Each row is a point on a landscape with many valleys, with its height.
From any point a ball takes the steepest step (drop divided by distance) to one of its 2 nearest points. It stops when none of these is lower. Distance is the straight distance between rows; heights are no part of it.
nimak h=2.15: [-13  -3 -24   2   2 -19 -39 -27  20  14   1  -6 -18 -16   1   1   6  16
 -33  16   6  15  13 -16  17 -13  -8   2 -32   4  15  15]
sefo h=5.54: [-36  -9 -17   6 -33  19 -23   6 -16  -4  -1   6   1  -3   3  -8   1  16
  -6 -17  12  -8 -29  27   4   7 -31  26   3 -10  14  18]
Lipo h=2.23: [ 19 -22  34   7  14  -8   2  19   3 -14 -22  15  17  -3   0  24   1  10
   4   2  -8  -5  18 -15 -41  -4 -15  -7 -17  10  -2   9]
Daf h=3.89: [ 13  37  -1  -6   1 -14  12   2  -2  12  -9  -6 -31  -3  -7  -3  26 -13
  19  25 -18   3  24  -3  26 -63   7  -9   5 -11  17 -16]
zagu h=5.83: [ 13  -3  19   3  17  21  38  -6   3  -8   3   4  15   5   5   1 -15 -12
  14   2   6  16   6 -44 -13   8  25  -4  -1  -6 -23 -10]
nisor h=6.19: [ -2  -3  -4   9 -11  10  13   0  11 -12  14  12  32  -1 -11  12 -11   2
 -13 -16 -21  -1 -15  10 -36  39   0   6   5  14   1  18]
dezop h=4.33: [ -3   2  24  11  -5  24   8   3  11 -18  -3  36  27   2  -7  -9   6  -4
  10 -18  -7  18   3 -42 -45  10 -22 -13  -9 -15   2  -7]
Nidu h=6.08: [ 17 -10  22  -2  43   4  32  15 -16 -18   3 -13  -8   3  16  11  -7  -2
  33  17  18  10   9 -21  10 -25   0   5   5 -27 -30   6]
Lag h=6.06: [ 26  19  13 -18  30  -1   8 -17  12   0  -1 -10  -2  39   8  30  -5 -12
  -8  -9   1  14  -1 -24  15  26  28  -6  18   4  -5 -43]
vem h=2.01: [ -2  -3 -30  -9  -8  -2   6  15 -14  -4  -3   1  13 -33 -22  -8 -12  -3
   6  14  -2 -12  -8  27  36 -35 -14  15 -13  10 -13  47]
vov h=2.99: [ 19   2   4   0  26 -44  11  11  11  17  19 -14   2  -4   7  20   5  -5
   1  47 -33   3  30 -14  20 -27  10 -28 -22   4  -2   5]
zez h=4.60: [-11   0  10  27  -9  31   4   3   8  -6  14  31  33  16  -7   4  -2  -4
  -4 -11 -21  11 -15 -46 -44  23 -13  -6 -12  -5  -9  16]
gakir h=4.20: [ 14   4  -6 -10   2 -15   3  -8  15  20   1 -11  -9 -12  -3  -5  -6  -2
 -20  17   5  -5  18   6  17  13  30 -19  -3  18   4 -11]
Getib h=1.53: [ -2   8   1   8 -28  19 -13  20 -17  18  10   1  -6  15   0 -38  -6  -9
  28 -20  -4 -11 -15  -7  -6 -15   1 -18  -8 -10 -12 -18]
vaf h=5.52: [  9 -24  20  17  10  14  14 -13   8  -2 -10   6   4   6  -4  12 -12   6
  -9   4   8  13   9 -29 -34   3  21   3   5  -2   0  -5]
fazo h=2.97: [ 12 -15  27  -1 -17  15  13  16  -8 -12 -11  25  31  -3   7  -3  -3  -1
   4 -13   6  -8  14   1 -42  14   6  -5  14  10   7 -18]
Tunin h=3.68: [  4  12  -8   0  -9 -11   1 -16  10  31  20  -7 -11  -4   1 -22  -2 -12
  -8  15 -13   6  19 -22   9  -3  38 -27 -16   9   9 -19]
Dup h=4.42: [-15   6 -20  -8  -7   3  11 -14   0 -28  11  -3   8 -13  -9  -6   0   2
   5 -17  -8  -4 -17  27   5  30 -20  19  10  -5  -2  20]
posa h=3.52: [-11 -16   9  27 -20  27   0  -2 -11  27  -9   7  -9  -2 -14  -7  -6   7
   3   0  -2   1 -13   1 -17 -28  28   1   6   1   1  -1]
bim h=1.84: [ 19  20   2   5 -12   7  -2  30 -12  13   8  -7 -20  14  -5 -24  -6 -20
  18 -10 -16 -15   2   2   5 -17   8 -16  -4   1  -7  -6]
Muti h=3.61: [ 13  11   7  -5  40 -39   7   9   8  14  19 -21  -9  12  14  20  -5 -12
   0  27 -15   0  20 -10  19  -3  13 -20  -9   6  -3  -6]
raba h=3.43: [ -6 -10 -12  -8 -29   0  -6  -4   1  24 -11   5   5 -21 -16 -20   7  -1
  -3  13  15  -7   0  16  26 -33  19   1  -9  17   6   2]
surut h=4.10: [-18 -38  16  12 -13   5 -17 -18  -7  23 -32  21   8 -12 -16  21   1  15
 -32   4  15  -6  -8   7 -15 -29  13  17   7  18  28  10]
noreb h=4.17: [-29   9  -1  25 -25  15  -7 -12   3 -16   7  19  13  22   6   6  15   2
  -8 -30 -11   1 -31  11 -20  18 -24  18  19 -11  19   3]
Fep h=4.77: [ -8  -3  -9 -17   5  -8  12 -12  10 -47  -8   6  27 -23  -7   9  -1   7
  -9 -14 -15 -11   1  32 -19  39 -44  24   8   4  -2  20]
Sigol h=4.90: [-29  -5  -3  38 -22  27 -15  -5   8   8  16  22  17  24  -7   9  -4   4
 -29 -14 -10   8 -21 -34 -42  24  -9   5   6  -7  10   6]
Tosa h=5.63: [-30 -15 -14  -9 -20  12 -10  -4 -14 -11   0   8  -7 -20  11 -15  -4  10
  -1 -17  30  -5 -15  29  -9  28 -44  22  19 -15  18   6]
semid h=6.55: [  0 -16   1  -2  -5 -11 -17   9  21   0 -11  14  32 -16  -8   8 -11   8
 -17   5 -14  -7  16  -7 -19  11 -18  -8 -38  12   5  24]
ruv h=4.28: [ -7  10   9  10 -10  17 -19  23 -13 -33  -9  22  20   7   2   0   6   1
   4 -29 -10  -4 -13  -1 -38  11 -43   6   3 -16   6   1]
Zitab h=4.09: [-20   7 -28  -2   9   6  20 -21   5 -14  15 -17  -8 -17  -4  -7  -7   3
   0  13  -1   8  -8  10  16   7  -5  20   8 -25  -6  25]
Vamo h=3.09: [-48 -11  -6  34 -28  27 -26 -19  -9  21   1  12 -21  11   2 -15   7  22
  -8  -5  12   2 -15 -10 -10 -10  -8  28   0 -19  10   0]
beze h=5.69: [  3  10  -8 -10  12   8   6  -8   4 -24  10 -18  -1  15   4   5  -5  -9
   2 -13  17   2 -18   1  11  31   0  12  26  -8 -17  -5]
Tuka h=4.55: [-22  18  -8   2  -8  18 -10  -6  10 -39  18  14  19  17   3  -2  11  -9
   6 -33  -6  14 -32 -18  -1  25 -49  13   4 -19  -6   1]
Gisu h=5.73: [ 18   7  13  -4  19  -6  13 -36  16  11 -15 -11 -17  14   5  10  10  -3
  -2   2   9  17  14 -14   1   5  41  -5  21  -1   7 -41]
Gagi h=2.67: [  7 -16  33  11  -1  16   4  32 -15 -19 -17  31  30   4   0  18  -1   3
   0 -13   4  -2  10  -4 -58   1 -17   2   0   6   4   3]
sotok h=1.76: [ 19  -8  21   1  11  -4  -8  28  -4  -8 -14   8   3  -3   5  -9  -5  -3
  16   2  -5  -1  22 -26 -19 -16 -11 -20 -27  -4 -16   3]
bufe h=3.51: [-18  22 -21  14 -23  24   4   8  -1 -10  17  -7  -3  -5 -17 -34   7  -6
  25  -6 -20   2 -24   5  15 -24 -18   8 -10 -29  -9  22]
Bebi h=2.81: [-27  -5 -16  18 -31  14 -26 -18   2  15   0  12 -11  -3  -6 -21  11  12
 -14  -2  -6   4 -17 -13   3 -18  -7   4 -19 -18  15  20]
zevug h=1.23: [  7   9   9  -1 -41   3 -30  19 -11  24  -4  18   6  12  -2 -36  -1 -17
  15 -15  -9 -11   5  -5  -3 -19  12 -29 -17  14   2 -29]
Zize h=1.69: [ 13 -26 -15 -26  -5 -20  20  15  -7  -4  -7   4  18 -40 -18   3 -16   6
   3  21   0 -20  14  29  23 -22  -1   6  -9  29 -15  38]
vulot h=5.45: [ -4  20 -22 -27  12 -34  -3 -28  29 -31  -4  -2  17 -31  -5  -2   6   3
  -6  -3 -17  -3  22  32  12  29 -31   3 -11   4   2   4]
kiren h=5.31: [ 22 -13  21   5  37  -9   5  13   8  19  11 -12   9  32  14  27 -18  -6
  -7  13   0   1   7 -36  -5  22  28 -17 -17  15 -28  -8]
vubaf h=3.63: [-18  39 -13  16  -2  12 -10  -1  -3 -16  10 -13 -18   3 -10 -16  10  -7
  17   2 -25   3  -9  -7  21 -33 -17  12  -9 -36   5  24]
laka h=5.93: [ -2 -19  -6   2 -13  31   7  25 -16  -1  16  13  32  -8  -7  -4 -26   1
  -1  -7  -5  -6 -10   0 -36  38  -9   5   1  16 -15  23]
pulup h=6.25: [ 28  10   7 -30  15   4  12  20 -18 -22 -10 -10  -7  21  16 -12  -1 -16
  29 -17  28  -2   0   2   8  15   6   3  20  -8 -26 -34]
Tif h=5.11: [ -8  14  -9 -25   9 -19   2 -19  29 -45   2   1  20 -11  -6   7  -3  -1
 -11 -13 -15  -8  15  29  -6  50 -48  10 -13   3  -6   8]
Peta h=4.70: [-13  21  -9  -9  -3   6 -11  -4   8 -29  15   5   6  10   7 -20   0 -14
   9 -23   3   3 -10 -24   4  28 -28  -5 -14 -15  -4 -10]
Zim h=5.24: [ -1  14 -18   5  16  -4  -5  -9  10   7  23 -13  -6   1   3   2 -13  -6
 -12   8  -4   2   4 -22  11  22   6  -6 -19  -2  -7   9]
tiku h=2.73: [-15  -2 -12   0 -37  16  -2  17   3   5  23  15  33  -1  -2 -31  -7   1
  10 -23 -17  -9 -19   4 -19  30 -14 -20 -13   8  -2  11]
guzep h=6.27: [ 28   3  14 -30  30   3  18  24 -10 -32   2 -10  13  10  11   9  -8  -9
  24 -12  17   1   8 -15   2  22  -4  -2   4  -8 -28 -10]
pimu h=5.86: [-11  -7 -22  -6  10 -23   3 -19  21   4   8  -1   4 -36   1  -1  -5   5
 -16  35   1  10  29  -8  22   9   5 -12 -16  -2   9  19]
noze h=4.41: [ -6 -31   4   9  -7 -16 -20 -21  19  20 -27  11   1 -19 -13  27   9  23
 -40  14   5   1   0  -1  -4 -16  18   9   1  22  25  15]
Bivi h=3.59: [-42 -20  14   8 -28  15 -24 -10 -13   5 -25  30  -6  -5   0  -7  15  15
 -16  -8  30  -5  -1  11 -16 -13 -26  19  12  -9  31  -8]
ragug h=4.85: [ -5  19 -16 -10  -1   5 -24  10   2   3  26  -7  -4  32  15 -20  -8 -16
   6 -22   4  -1 -12 -30  16  27 -18 -12 -15  -9 -18 -25]
surol h=5.99: [ 10 -11  10  -1  24  24  33   0 -13 -21  -4   0  -2  -5   6  -5  -5  -2
  29   4  25  15   7 -32  -8 -13   1   0   1 -26 -24   2]
Muv h=3.23: [  1 -15   0  15  -8   9 -15   3 -12  42 -21   0 -12  -2 -13   1   0   9
  -3  12   7  -4  -8   9  15 -47  27   8  -5  14  -3   4]
defiv h=1.07: [ -4   7  -7 -10   8   8  -3  -6  -2 -10  -4   0 -17  -6   7 -32  10  -8
  24   2  21   8  12 -32   6  -8 -11 -15 -12 -31 -17 -16]
losa h=6.05: [ -6 -22  -5   1   2  31  23  15 -19   0  14  -3  16  -3   4  10 -33  -7
  -6 -11  17  -8 -18  -7 -35  42   2  21  23   2 -17  17]
gos h=4.46: [  0   9  15   2   4   1 -19  29 -16 -30  -6  20  24  25  15  28  -3  -8
  -8 -28   5  -5  -2   4 -36  28 -32   3  10  11   2 -12]
tup h=2.68: [  3  -2   1 -19 -37   9  18  11 -17  10   3  -5   0  -9   2 -39  -1  -3
  29 -15   9  -9 -14  37  13  -1  14 -14  15   1   2  -7]
vimo h=6.41: [  2   3  -1  12  -6  -1 -16   1  19 -15   4  12  29  -6 -13  17  -9   2
 -20 -13 -29  -1   3  -1 -25  29 -11   2 -15  15   6  23]
sudel h=2.06: [ 16   3   6  -2 -13 -11 -10 -15   4  43 -25   5 -23   4  -5 -10  18  -3
 -13  11   8   0  16  12  18 -32  36 -14   9  22  17 -37]
bufu h=4.40: [-30  16   4  14 -24  13 -10  -4   8 -32  17  30  28  36  11   9  19  -8
  -6 -40   0  11 -32 -11 -15  23 -51  10  18 -13   5 -15]
per h=1.42: [  8   1   6 -13   6   7  -2  18   0  -8   1   9   4  -8   7 -34  -6  -6
  25   0  13   7  21 -33  -9  -2 -10 -28 -23 -16 -22 -13]
kene h=4.37: [  5 -11   5  21   5 -19 -11 -25  19  24 -13  -1  -5   1 -15  34  12  12
 -32  24 -24   4  12   2  10 -38  33  -6 -11  26  21   7]
seke h=5.34: [-13  -4 -15 -15 -25 -10  -6 -23   1  -6 -12  -6  -2 -30  -4  -6  12   8
 -19  -9  10  -5 -13  47  14  20  -2  18  15  13  17   6]
risuk h=2.10: [ 19 -18  -3 -16 -22   2  31  12 -10  -6  -9   2  18 -35 -20 -17 -10   3
  10   8   6 -12   1  36  15 -23  19  12  12  16  -5  21]
lafu h=4.29: [  0  29   0 -11  -1  18  33 -41  23 -16  17  -7   8  31  -4  11  13 -19
   0 -23 -10  19 -32  -7  28  32  17  -2  28 -19   3 -21]
lugu h=5.51: [  0   3  -9   0  -6   6  -8  -1  -8  -1   0  -8 -12   3   7  -9  -6   3
   2 -11  13  -6  -7   6  -8  16   2   2   5   2  -3  -4]
Saso h=6.16: [ 26   1  15  -9  35  -6  23  28 -17 -16   5 -17  -7  10  12  10  -9  -9
  28   7   2 -11   8  -3   1 -11   5   1   0  -8 -28   8]
Limu h=3.65: [  6  19   8   8 -13  -2   1 -15   5  24 -27  10 -27  -3 -13  -6  32  -5
  10   9 -19  13  19  -2  18 -69  19  -8   0  -6  18 -20]
dut h=4.86: [-22 -12   4  10   6  16 -15   3 -12 -21   2   6  -4   8   7  22  -3  16
 -13 -14  20  -1 -15   5 -33  17 -29  28  19  -4  11   5]
Robat h=0.51: [ -2 -15  -5  13  24 -40 -18  -5  10  28   0 -16 -24  -2  14  28  16  21
 -31  33   1   1  15  -1  19  -5   6  -5 -24  16   6  11]
det h=5.58: [ -5   4 -21  -9  30 -25  13 -15  14  -1  25 -14   8 -17  10   1 -19  -9
  -5  36  -6  14  19 -19  17  15   7 -15 -19  -5  -4  18]
rina h=4.65: [ -9  -1   6   8   3  -2 -35  18 -15 -15  -5   7   3  24  16  32  -1   5
 -24 -20   3 -13  -5  23 -23  11 -25  17  11  10  13   5]
basek h=4.73: [ -4  39   2 -17  12   3  15 -33  24 -31  17  -6  11  20  -3   5  12 -26
   0 -15 -24  15  -7  -8  39  18  -3  -2   5 -22   7 -10]
rafi h=5.80: [-12  -7  -4 -27   9  17  15 -11  -6 -33  -7   3  -8  -2  19  -6   3   3
  10 -12  44   8 -12  -3   4  25 -33  17  19 -31  -8  -9]
Kog h=0.66: [ 14   1   8  -2 -15  -4 -24   3  -3  20 -12   8 -10  13   5 -21   2  -4
   2 -10   3  -4  15  -7 -14  -2  15 -21 -11  13   2 -39]
gano h=4.88: [ 29 -12  27 -11  31 -18  -5  42  -9 -17   6  -3  23  15  15  30 -18  -2
  11  -1  -1 -20   6   4 -19  40 -32  -2 -19  14 -35  14]
bibe h=5.08: [ 30 -17  29  -1  39  -9  18  28  -2  -7   8  -4  20  25  16  33 -19  -4
   6   2  -1  -8   4 -26 -14  25   5  -8 -16   9 -37   0]
Fod h=3.77: [-10  16  12  14 -20  16  14 -17   6 -13   1   8  10  23  -5  -4  22  -2
   3 -27  -6   8 -31  10 -19  13  -1  -1  35 -10  16 -20]
par h=2.52: [-29  12 -29   7 -15  -1 -31 -30  12  16   4  -4 -24 -12  -5 -16  17  13
 -26  12  -7  17   2  -5  28 -14 -11   4 -27 -11  22  17]
zigat h=2.25: [ 19 -12 -10 -16   8 -30  12  14   1  -9   0 -14   7 -15 -10   6 -13   5
  -5  18 -23 -15  17  35  21   0   3   0  -7  25  -8  22]
tupes h=3.17: [  4   4  24   8 -25  21  30 -16   0  -8   1  18  11  16  -1  -6  15 -11
   9 -31  -4   8 -15   5 -32  11  22  -4  41  -8   9 -36]
sir h=3.80: [ -3  35  -5   8  13  -7   4   5   1  -7  -1 -12 -24  -2  -8  -5  13  -7
  18  17 -21   3  10   1  25 -51  -9   3  -3 -22   8   5]
fub h=2.77: [ 13   8   7  10   0 -14  -1 -27   5  26 -31  -5 -33   3  -2   7  28   8
  -3  12   4   7  14  13   4 -31  30   1  21  15  18 -31]
Tanak h=5.10: [  6  11 -19 -20 -15 -21  -6 -14  11  -6   2 -12  -4 -19  -4   1   0   4
 -12  -5 -10 -13   4  48  21  23   6  10  17  18  12   4]
fopam h=1.29: [  6 -17  11  10  38 -30  -1  -8  -2  24  -5 -15 -34   4  16  29  17  13
  -7  32   6   8  14 -14  15 -18  12  -5 -10   4   5  -7]
bazas h=2.98: [ 16 -23   2  20   7  -1   3   9 -11  24 -12  -3  -7  -7  -9  14  -6  11
  -1  25  -4  -4   8   2   4 -44  33   1  -3  17  -7   6]
vozo h=3.82: [ -7  30  -6   2 -10  13  19 -32  15   4  25 -14 -10  24  -1 -13  10 -16
   9 -16  -6  13 -31  -2  24  17  10   0  21 -19   9 -11]
zage h=3.10: [  4  21   2   1  12  -7  10 -12   9  18  12   2 -13   3   1 -15   2 -19
   1  24 -20  16  27 -39  17 -26  30 -29 -11 -12   5 -19]
vofi h=3.83: [ -8  -9  17  24 -17  34   5   6 -14  -8  -5  20   8   5 -11  -2   2   0
  11  -8  -2   3 -20   0 -30 -20   4  10  12 -16   4   4]
daz h=3.35: [-49 -15   2  26 -21  21 -38 -12 -12  15  -8  13 -14   3  -6   7   7  27
 -28  -9  17   2  -9   0 -20 -10 -20  31   9 -12  31   5]
vetup h=1.44: [  3  -7 -14   3  14 -34 -44  -7  20  21   7 -12  -9   2  12   9   2  12
 -36  20  -1  -5  17  -4  19   9   0 -10 -40  24   8  10]
bipa h=2.16: [ 16  17   0  13  -2  11   7  32 -22  21  10 -18 -17  11  -9  -8 -18 -15
  17   6 -25 -12  -5   7  15 -38  26  -2  -6   5 -15  10]
Kuvol h=5.88: [ -1  -1   1  -7  19   9   5   0 -11 -17 -17 -13 -23  -4  15   4   7  11
  13  -6  44   0  -3  16  -1   3 -17  32  29 -23  -3  -7]
bup h=6.77: [ -1 -40  -7  -9 -14  11  12   5  -5  15   6   2  24 -34 -13 -14 -28   4
 -10  16   5 -10   1  -6 -12   8  12  -2 -18  18  -5  28]
tugu h=4.92: [-27 -30  17  21  13  19  -8   8 -17  -9  -3  14   2   4  -2  36 -13  18
 -23  -8  11  -3 -12 -11 -51   6 -22  27  18  -1  18  21]
gelit h=3.84: [-28 -33  10  -2 -18  13 -13  -1 -12   1 -26  20  12 -19 -18  14   6  12
 -21  -3  25 -11 -15  27 -10 -21 -12  24  11   7  28  13]
deko h=4.07: [-13  -4  10  15 -28  24  -1   4  -3 -15  -3  26  18   2  -6 -17   9   0
   5 -20 -13  11  -8  -6 -32   5 -16 -11   4 -11   6  -6]
refa h=5.23: [ -8 -15   5  21   3  13  -2 -10  13   2   6   6   3   8   4  17  -8   9
 -24  -6   6   8  -8 -32 -29  22   9   6   5  -1   3  -1]
vad h=6.03: [ 20  -3  18 -16  37 -24  -8  16 -12 -18 -22  -9 -23   3  25  11  15   9
  22   8  33  -1  14  -2   9  -3 -21   1  -4 -13 -14 -18]
zagan h=1.38: [ 17   4  13 -13 -24 -12 -23  -8   2  28 -21  13  -7   6   2 -17  12  -4
  -9  -7   1  -7  11  12   2  -6  30 -20   0  27  20 -39]
Lazon h=2.40: [ 15   9  -3  -8  12 -31   7  23 -11  13  11 -17  -9 -12  -1  13   0  -4
  14  49 -18   2  22   1  36 -51  10 -21 -16   4  -4  15]
Nefi h=4.69: [ 15   3   5  -7  26 -15 -23  33  -6 -19   2  -5  14  30  14  33 -12  -4
   1 -18   5 -11  -5  -4 -16  37 -21   9  -7  15 -20  -4]
Pobat h=1.58: [ 11   9   3  -6  19  -6   0   9 -13  14 -11  -7 -25  -1  10 -17  -1  -3
  21  14  10   1  23 -16  14 -34   9 -17  -5 -14 -10 -11]
revif h=4.57: [ 32  15  14  -6  27 -17   2  11  -7  19   0 -27 -23  39   9  16  -2 -12
  10  -6  -7 -11   8   3   9 -11  29  -8   9  19  -8 -26]
Mef h=5.96: [  5  -8   3 -18  25 -12  -2  11 -22 -12 -31 -13 -32 -14  18   4  16  18
  20   5  45   4  12  15   6 -13 -21  18  12 -15  -5 -15]
Tigu h=5.46: [-26 -10 -17 -10 -31   7  -6 -19   1   0 -13   8   1 -31 -14 -15  14  10
  -7  -8  12 -10 -28  50  20   2 -22  18   9  -1  19  20]
nabul h=3.85: [ 14  -4  14  23  20 -24  -9  -5  19   7  -2 -11   9   4 -12  44   4  10
 -27  18 -42   1   9   6   4 -12  21  -6 -13  22  13  18]
Gife h=2.20: [ 25   3  22 -10 -13  11  37  -5  12 -22  -4  12  25   0   6  -3   7 -10
  10 -23   3   7   5   2 -29  30  11  -3  33   0  -1 -31]
zod h=2.42: [ -2  -6 -10 -15 -42   9  20   2  -2  10  -2   4  15 -27 -19 -35   1  -3
  20  -2   3  -4 -20  40  24 -24  21  -4  11   9   4   6]
tabe h=5.65: [  1 -19 -10  -4 -14   0 -27  17 -13  11 -11   2  -6 -10   1   1 -12   4
 -12   6  14 -12  -3   4   0  -4   3   4  -6  19  -1  12]
Gis h=5.72: [-18 -13  -7 -20 -13  12   6   2 -11 -18  -3   7  -3 -12  12 -27   2   6
  19 -16  42  -4  -9  11 -14  24 -41  10  10 -25  -2 -14]
mape h=5.76: [  6 -30   2  -3  -6  13  -1  29 -17  13  -3   5  11  -5   3   4 -28   6
  -5   1  13 -18   3  -2 -29  12   0   1  -9  18 -12  15]
Pofi h=6.64: [ 10 -19   2  -4 -14  -5   0   0  15  -2 -10  14  29 -29 -16  -1 -12  10
 -10   5  -8  -7  17   6  -8   3  10 -11 -13  17   1  16]
nikul h=2.35: [ -1  11  -3  11  25 -23  -9 -17   8  23   1  -6 -24 -10   7   8  13  -2
  -4  41  -2  15  32 -29  17 -36  17 -18  -6 -11   8 -14]
pegu h=5.03: [-10  15 -21  13 -14   4 -21  -5   9  18  27  -8  -9  16   2 -21  -7  -9
  -5  -9  -6   0 -12 -27   7  18   5 -10 -18  -2  -9  -2]
puse h=5.85: [ -9  -5 -22   2  15  26  14   0  -5 -13  18 -16   0   7   7  11 -21  -1
  -8 -13  14  -3 -35  -2  -3  34   0  25  21  -2 -20  14]
Tar h=3.37: [  0  16   7   9  12 -16  -4 -21   6  29 -38  -5 -34   0 -10  13  39   9
   5  18   0  14  20  15  29 -59  10   2  12   3  22 -20]
doga h=3.06: [ 11  17  -2  -2 -13  15  33   5 -11  15  22 -17 -13   6   1 -28  -2 -15
  25  -9  -1  -5 -21  16  14   3  28  -7  25 -11  -9 -12]
tov h=3.42: [-10  17  -5   9  -8  15  20 -14   2  11  13 -15 -19   5 -12 -15   5  -8
  16  -7   4   7 -25   8  14   1  23   5  23 -20  -3 -12]
piv h=5.17: [ 19   0  17   1  16 -13  -6 -11   3  26 -12 -10 -26  34  11  18   3  -9
  -4 -13   6  -1  13  -5 -15   4  43  -4  23  15   0 -47]
Dagan h=3.79: [ -7  20 -19   7   1  10  19 -17  -3   2  15 -16 -18 -13  -6 -19   0  -5
   7  14  -4   7  -9  12  19 -11  13   6   8 -17   5  12]
puzir h=3.11: [-18  -4 -23 -13 -41   6  22  -8   8   7  20   6  22 -16  -5 -40 -10   2
  21 -16 -16  -5 -30  28  10  19 -12 -16  -3   9  -3  18]
Ditur h=2.24: [ -3  -2 -27 -13 -21  -2 -17  13 -12  -4   4   1   6 -25 -18 -26  -8  -2
  10  -2 -13 -13  -4  15  20 -11 -17  -1 -23   2 -15  22]
Met h=4.66: [ 21   5  -8 -12   9 -27   1  -7  10   8 -17 -19 -12 -13  -1   8   4   7
 -19   5   1  -5  16  34  15  13  29   5  14  20  15  -5]
fene h=5.33: [ -2  18 -11 -26  25 -22  18 -23  24 -32   2  -8   4 -18   4  -3   9 -10
   5   7   1  10  18   5  20  27 -16   1  -3 -14  -2   1]
nupo h=3.03: [ 25  20  -1  -7  10 -27   7   5  14   6   7 -13   4  -7 -13  21  -5  -3
 -18  17 -38 -11   6  25  19 -10  22  -9  -7  27  16  19]
nido h=5.07: [ -7  30 -14 -16  16 -12  19 -36  19 -18  12 -12 -11  -2  10  -8  10  -9
   0   5   3  19   2  -6  32  17   4   2   6 -16   8  -8]
kemen h=6.13: [ 29   3  10 -32  20 -21 -10  19 -15 -22 -20  -8 -10  13  23  -5   5   0
  21 -13  37  -5  23   3  -4  12 -15  -7  10  -1 -10 -38]
lopun h=4.11: [ 19  27  -2  -1  36 -31  -2  19 -10  18  19 -36 -27  22  16  21   0 -12
   2  16 -20 -15  12   9  32 -14  14  -5  -3  10  -7  -4]
mutoz h=6.07: [ -3   2 -21 -11  12 -44  -4  -4  22  13  15  -2   8 -31  -1  14   0   7
 -22  53 -16  12  32  -9  36 -17   2 -22 -24  14  17  15]
Losub h=3.36: [-23   4 -15   5 -38  16  12  -2  -5   4  22  -8   2 -10 -13 -34  -6   1
  20 -16  -9  -4 -36  27  15   0 -13   4   3 -15   0  25]
vopog h=4.54: [ -8 -30  19  16   8   5  -9   2  -8  -4 -17  10   6  -1  -5  32  -3  22
 -23   2   1  -4   0   5 -39  -6   6  17   7  11  19  15]
zal h=2.47: [-13  -6 -15   0 -23  17 -20  23 -17   1   6  11  11  -8  -4 -30 -14   1
   8 -20  -1 -11 -16   0 -10  10 -23  -7 -17   5  -9  15]
refep h=1.97: [ 11  -7   1   7  16 -20  -8  17 -14  25  -5 -10 -27  -7   4  -2   9   8
  17  40  11   0  21  -8  23 -49   2 -17 -15  -2 -14   3]
Nulir h=2.54: [ 21  -7   8  25  10   3  15  25 -14  30   1 -20 -13  10 -12  12 -17  -3
  13  23 -27  -5  -2  -1   8 -50  28  -1   1  11 -13  22]
mekab h=5.66: [ 20  -4  17  -5  52 -16   8  -7   8  12   5 -19  -7  44  23  42  -2  -3
  -8  14   2  15  10 -35  20  21  26 -11  -8   6 -24 -30]

Call two points neighbours if one is among the 2 nearest of the other. Go from one point of each pair to the other, from neighbour to neighbour, staying as low as possible. Name the highest point that can't be avoided.
Robat / Zize: noze
Kog / defiv: Lag
Kog / Zize: raba
defiv / Gife: fazo

Two balls start at each pair of points below. Name the first point that both come to, or write never.
Mef / guzep: never
lopun / bazas: never
basek / Dagan: tov
mutoz / Zim: never
noze / seke: Robat
Limu / Nulir: Kog
